Each row is a point on a tangle of strands that fork, close into loops and nearly touch. The rows are in no order.
In the rows, 128 means zero.
Points whose rows are less than 131 apart are linked; no others are. Some points are linked to none.
k_117: [116 126 133 133 121 144 127 130 146 145 133 137 129 139 147 109 146 133
 112 120 113 125 147 120 108 134 146 143 128 100 123 142 109]
k_214: [110 124 102 122 107 104 205 155 172 119  94 111 129  81  60 114 106 156
 171 166 122 117  51 111 138 140  97 100 132 117 154 142 120]
k_584: [108 133 119  92 110 111 134 206 192 119 129 127 174 109 115  85 128 169
 126 129 120 135 104 114 156 155 105 156 140 109 113 142 120]
k_361: [157 131 140 122  62 143 156 141 153 122 129 154 171  73  87  99 142 130
 143 144 114 128 111 101 147 133 116 128  85 120 118 145 119]
k_973: [171 124 125 119 133 107  70 164  93 159 173 147 133 120 159 114 144 114
 100 113 152 157 193 137 156 157 136 180  90 125 128 120 133]
k_800: [118 126 123 137 157 127 110 136 117 149 136 122 108 162 174 136 128 141
 122 112 122 130 173 138 117 147 157 147 144 121 133 131 121]
k_172: [104 130  82 111 132  98 198 125 166 132  88  73 102  89  91 121 109 137
 148 167 128 119  55 104 118 133 114  96 145  86 158 151  84]
k_415: [116 163  80 141 115 200 152  62  98 131 101 140 129 175 142 157  99  76
 121 143 121 119 119 125  64 133 160  85 169 142 158 192  95]
k_221: [138 133 101 115 185 105  93 233 140  86 152 151 126 138 141 114 124 134
 135  91 154 133 125 185 169 168 156 154 143 117 113 113 178]
k_182: [126  94 174  99 113 136 103 130 123 152 103 107 158 117 131 160 110 113
 119 138 149 185 103 102 128 161 121 128 148 153 166 167 112]
k_589: [113 123 103 139 144  89 190  99 147 157  98  68  62  83 121 126 119 143
 144 155 121  96 103  90 116 144 122 119 115  61 146 132  71]
k_599: [119 142 118 144 137 172 148 141 105 142 119 137 145 192 199 173 130 120
 105 122 108 114 190 136 112 166 179 154 155 128 119 145 118]
k_759: [118 117 153 162 142 134 104  57  84 125 173 172 117 155 156 123 158 115
 119 114 114 117 155 163 113  75 118 120 118 196 105  98 159]
k_857: [111 140  82 156 195  95 135 137 108 135 147 118  67 165 186 129 140 148
 118 118 112 116 193 147 121 158 173 146 131 104 121 108 123]
k_490: [109 156  82 110 128 108 136 211 190 125 120  92 163 105 139 120 109 176
 113 135 130  85  92 127 159 180  81 145 149 110 123 106 162]
k_388: [165 120 142 106  43 160 178 147 144 121 136 144 211 111  99 124 143 119
 124 165 111 150 118  68 145 153 135 123 109 151 113 157 104]
k_3: [117 102 204 128 146 131 101 120 115 150 125 134 133 144 135 169 129 142
 128 118 147 135 128 145 148 119  96 116 168 166 144  97 168]
k_908: [118 107  87 120 139 112  87  80 106  86 130 110  54 144  98 103 115  95
 156  89 176 145  88 189  97  59 157 120 119 132 153 116 130]
k_254: [101  95 178 131 164 118  89 132 104 132 141 153 138 179 154 151 136 147
 128 104 141 149 139 179 150 109 119 124 178 193 132 102 189]
k_437: [138  98 155 100 107 139  65 112 111 140 125 117 148 131 138 132 118 101
 112 122 143 195 121 138 125 146 134 151 137 155 169 170 110]
k_79: [ 87 101 159 147 137 111 138  35 115 138 127 121  62 118 100 124 134 123
 141 126 134  93 111 131  99  70 120  70 126 141 122  94 136]
k_136: [167  83 196 134  74  83 112 140 150 141 142 144 179 126  93 106 170 157
 145 129 130 163 137  70 161 121 119 136 102 144 132 126 120]
k_570: [125 147  61  72 109 143 137 213 150 107 153  95 124  68 122  93  96 109
 133 145 137 152 113 162 179 144 145 172 103 104 143 154  84]
k_125: [167 117 135 117 129 105  28  81  76 117 172 152 109 123 103 104 148 100
 132 110 155 180 127 175 150  76 116 153  86 143 126 116 161]
k_683: [116  97 155 127  80 140 131  89 140 120 105 146 173 166 101 138 135 122
 137 130 117 165 103  89  79 127 148  82 163 164 152 181 107]
k_763: [157 138  98 114  95 119 157  84  99 148 111  65  71  33 108 152  78  91
 133 164 129 122 104 113 132 136 105 129  64 100 162 159  90]
k_516: [135  90 203 152 102  98 141 130 156 129 151 167 179 138 122  89 188 162
 128 129 118 134 170  84 138  99 118 117 113 145  91  93 143]
k_355: [185 158 132 147 120 188 112  72  79 123 130 167 113 101  83 157  99  88
 139 127 134 126 106 149 121  95  90  84 104 131 108 131 152]
k_486: [116 132 163 132 140 156 165 146 140 140  91 141 120  93  91 156 104 143
 157 119 144  90  93 146 152 114  77  88 143 132 135  98 172]
k_756: [136 112 159 104 113  87 107 188 138 152 145 148 137  75 108  63 152 154
 139 116 139 124 161 128 172 125  87 178  74 113 121 101 142]
k_646: [ 88 100 155 141 152  97 114  77 111 136 160 163 106 154 159 100 181 143
 113 111 103 125 168 148 117  72 113 136 109 201 114  81 146]
k_36: [159  95 197 112  90  80  84 131 125 156 150 143 162  86 113  91 166 141
 132 127 130 156 158  87 161 125  99 158  69 126 136 117 132]
k_170: [ 78 111  92 125 186  72  96 125 127 104 144 114  74 178 141  94 144 163
 134 102 132 141 140 179 122  90 142 148 140 150 117  82 159]
k_9: [ 83 141 134 161 153 135 172 147 173 130 136 163 128 136 142  86 163 167
 120 127 103  84 156 152 126  91 110 116 145 103  83  70 144]
k_291: [118 119 152 153 138 103 191  78 140 153  97  96  76  98 111 149 123 131
 151 152 130  88 107  74 106 125 117  89 132  90 146 116  99]
k_131: [177 113 157 112 114 114  34 136  81 163 171 156 156 136 153 124 143 100
 103 119 146 180 170 136 171 147 115 177  97 139 142 129 140]
k_552: [ 93 135  70 112 102 138 108  89 151 107 114 110 120 141 116  92 125 105
 123 118 117 163  97 132  70 107 165 128 140 121 159 190  62]
k_76: [119 145 132 117 129 177 197 191 129 158 107 105 166 146 177 193 116 130
  86 168 108  93 152  91 130 180 145 147 162 108 106 135 106]
k_598: [122 129 142 137 128 155 168 112 131 149  93 121 100  87  99 154  99 119
 149 127 140  95  90 124 129 119 106  86 124 112 149 129 128]
k_31: [169 154 119 136 106 143 130  67 103 153 134 113  98  74 116 131 115 104
 113 150 125 125 120 101 111 136 114 138  75  87 128 150  97]
k_807: [174 150  89 113 111 159  87  91 110 122 147 118 101  86 100 111 111  91
 125 141 136 160  92 140 123 119 123 146  86 110 124 163  96]
k_632: [151 120 104 121 127 118  49  68  93  86 163 144  83 131  86  92 140  98
 142  95 159 160 100 189 116  53 142 135  88 142 119 111 147]
k_559: [106 154  46 139 202  74 117 166 132 113 134 110  70 167 171 103 141 153
 117 111 115 136 179 162 120 150 179 167 131  91 127 108 122]
k_842: [149 119 136 112 107 114 162 117  95 156  89  64  67  33 112 175  60 108
 145 153 134 117 113 119 150 150  87 135  85 113 179 147 109]
k_545: [ 81 125  75 119 176 110 111  86 119  76 103 107  76 190 115 108 104 115
 169  82 163 141  87 197  96  70 169 105 177 162 157 138 142]
k_104: [119 107 187 117 150 115 115 143 129 160 113 100 135 121 133 156 121 150
 128 132 143 136 127 103 137 157  99 136 152 128 143 117 144]
k_293: [100 161  89 115 123 168 215 199 177 132 105 123 176 140 156 156 129 145
  95 169  88  94 123 116 136 166 131 124 176  85  99 144  91]
k_305: [ 94  97 180 134 131  91 110 117 142 140 156 157 139 145 131  83 176 161
 110 112 106 142 170 125 124  91 112 137 123 149 100  91 149]
k_97: [ 72 156  66 127 191 106 105 121 138  66 112 110 112 208 140  98 120 134
 168  66 130 140  99 206 109  96 169 121 183 164 138 135 158]
k_217: [149 129 143 134  88 140 112 111 148 128 150 159 154 101 102  83 166 129
 119 128 116 130 126 111 115 114 122 137  95 105 103 137 114]
k_617: [116 129 179 157 122 143 158  57 105 147 112 116 131 157 166 168 153 120
 108 140 102  96 176  66  76 144 150 113 150 124 131 124 106]
k_463: [ 83 144 119 109 129 108 126 116 144 132  89  98 156 180 174 133 132 150
 114 132  91 172 148 107  83 164 162 145 156 127 136 178  74]
k_393: [125 157  55 136 173 154 165 200 146 101 127 137 124 154 183 152 107 124
 117 133 118 111 130 165 141 182 179 141 173  97 111 144 117]
k_985: [147 142 136 132 125 189 165 168 107 153 126 129 150 155 182 190 122 106
  87 149 125  96 176 110 117 169 161 146 138 116 114 131 119]
k_922: [100 157  91 133 168 109  94 191 162 130 135 121 150 173 170 126 132 190
 102 115 121 105 149 147 134 164 115 142 165 126  99  83 176]
k_451: [101 142 144 154 147 144 184  72 101 155  97  93 107 160 189 197 125 122
 103 161 104  79 176  59  74 161 159 110 167  98 146 138  80]
k_644: [100 128 127 117  98 188 152  93 117 135  90 143 171 183 133 169 113  92
 117 144 109 140 112  99  65 146 161  89 172 163 159 186 109]
k_655: [151 123  97  99 160 118  81 223 137  77 152 153 124 110 126 104 120  92
 146  94 162 144 114 186 176 146 165 165 112 120 129 131 147]
k_568: [188 137  88 113 128 120  76 123  98 110 146 116  77  81  98 112 101  84
 140 110 158 144 102 160 146 110 128 155  58 100 127 141 129]
k_375: [101 140 100 112 169 106  67 202 159 101 149 143 154 176 137  96 140 169
 126  88 136 153 133 187 148 134 131 160 165 144 113 109 173]
k_998: [138 160 100 157 145 184 130  36  69 116 125 151  98 165 123 161  98  72
 142 122 145 111 112 156  83 115 158  69 154 158 150 164 133]
k_469: [ 60 152  73 131 193  84 114 107 129  93 128 115  93 204 154 100 138 170
 143  91 106 123 141 184 113  88 150 136 160 161 118 107 151]
k_209: [123 140 106 105  92 178 189 176 156 132 120 141 149  77 110 126 113 118
 126 154 118 112 101 125 149 144 122 120 124 117 136 154 107]
k_586: [113  97 146 143  99 100 137 111 179 113 116 138 152 164  94 110 146 166
 154 125 108 158 107  88 105 114 143  87 159 132 120 149  94]
k_927: [ 93 144 124 129 156 146 175 114 124 148  80  82 127 170 178 197  94 126
 105 162 117 113 135  81  87 177 141 111 201 119 148 152  94]
k_811: [125 172  53 127 162 159 188 219 159 120 126 110 140 134 175 160  98 142
 104 147 123  95 116 152 164 186 138 136 171  90 109 130 124]
k_832: [121 154  74 128 157 106  98 213 173 127 134  88 143 135 158 123 106 174
 105 117 138  89 116 144 151 183  96 147 155 110 118  79 173]
k_367: [180 115 174 146  59 142 150 119 134 127 134 144 211 162 107 147 164 122
 113 163 114 136 142  48 110 139 148 123 118 143 100 151 104]
k_656: [142 104 163 123 112 109 117 110 120 143 126 123  92  67  85 109 124 127
 150 104 146 108 121 141 157  81  86 122  71 117 129  93 149]
k_418: [137 138 189 181 102 162 184  94 134 130 133 175 164  99 122 124 163 122
 121 139 118  73 153  96 115  90 104  87 104 121  79  84 150]
k_493: [157 116 157 122 113 133  42  79  87 146 151 143 134 131 126 122 141 101
 118 123 140 176 128 150 130 115 117 145 109 143 143 140 137]
k_356: [168 102 201 166  82 127 159 101 122 123 127 135 182 170 133 156 168 140
 117 154 107 122 176  27 108 116 154 112 126 146 105 115 108]
k_480: [184 125  91 106 142 111  65 169 110  91 156 142  99  89 107 103 112  76
 145  92 156 153 109 178 166 115 145 157  72 111 121 126 149]
k_297: [137 144  78 106 121 176 151 187 145 121 139 128 128  84 127 123  99 112
 124 138 133 124 109 153 166 142 136 146 115 111 133 149 104]
k_369: [122 126 138 161 144 140 116  39  80 123 156 151  82 139 129 141 131  99
 124 119 133  94 129 165 104  71 122  86 118 174 111 100 149]
k_750: [111 164  44 127 187 106 119 199 154  83 134 130 126 179 184 121 120 139
 127 106 113 137 154 174 123 176 192 173 160 102 123 142 121]
k_140: [140 104 174 127 125  64 136 150 162 135 118  80 153 126 109 146 128 185
 145 148 132 140 110  56 146 171  93 134 147 132 143 119 133]
k_24: [ 97 105 140 122 175  93  76 162 129 117 151 151 126 168 130 101 146 168
 133 100 148 144 128 187 150 100 112 143 151 170 117  87 189]
k_314: [137 111 146 103  83  82 153 189 182 124 129  97 180 124 100 116 127 178
 144 154 125 163 109  64 167 165 118 144 134 139 127 155 105]
k_805: [157 150 105 145 131 202 107  56  87 119 120 168 109 136  89 159  90  75
 138 124 144 128  90 152  93 104 127  60 136 149 144 151 147]
k_735: [181 139 138 142 106 150 113  89  94 130 120 140 100  61  81 134  97 101
 149 111 128 110 124 147 152  88  64 116  67 118 114 113 163]
k_133: [111 135 171 177 124 144 199 125 158 135 131 172 146 120 147 114 169 143
 117 139 108  63 172 103 121  97 112  96 129 112  82  70 146]
k_287: [135 106 153  97 120  87 105 161 122 145 120 105  94  63  96  89 119 149
 154 115 154 122 128 140 175 118  84 168  65 107 142  95 145]
k_607: [144 109 211 167 102 144 158  61  93 134 110 130 159 156 128 187 150 114
 119 155 114 102 150  32  92 113 152  79 146 159 136 121 121]
k_197: [181 166 188 151  95 186 149  94  94 135 128 176 178 101 103 151 147 102
 115 147 119 106 143  99 128 111  78 108  98 124  76 111 156]
k_702: [142 113 126  87  78 142 125 134 125 126 112 105 137  45  79 123  92  93
 144 145 136 165  79 124 154 136 101 127  88 140 166 171 111]

How many points has the smallest loop of links through each point below? Write 0 if it is on no loop.
k_76: 10
k_469: 14
k_3: 11
k_31: 0

A piece is two or more points that can be reached from each other along the links. Count, over all rows, the pieces, the separate loops (a circle has one, a figure eight two, a Y none), the forks (points with three links) and the tips (points with one).
pieces: 5
loops: 3
forks: 6
tips: 10

Name the points in between on the shortest way along the links from the first point to the second, in order.
k_922; k_97: k_375 k_24 k_170 k_469
k_607; k_857: k_356 k_367 k_388 k_361 k_217 k_117 k_800
k_24; k_437: k_254 k_3 k_104 k_182
k_599; k_570: k_800 k_117 k_217 k_361 k_209 k_297
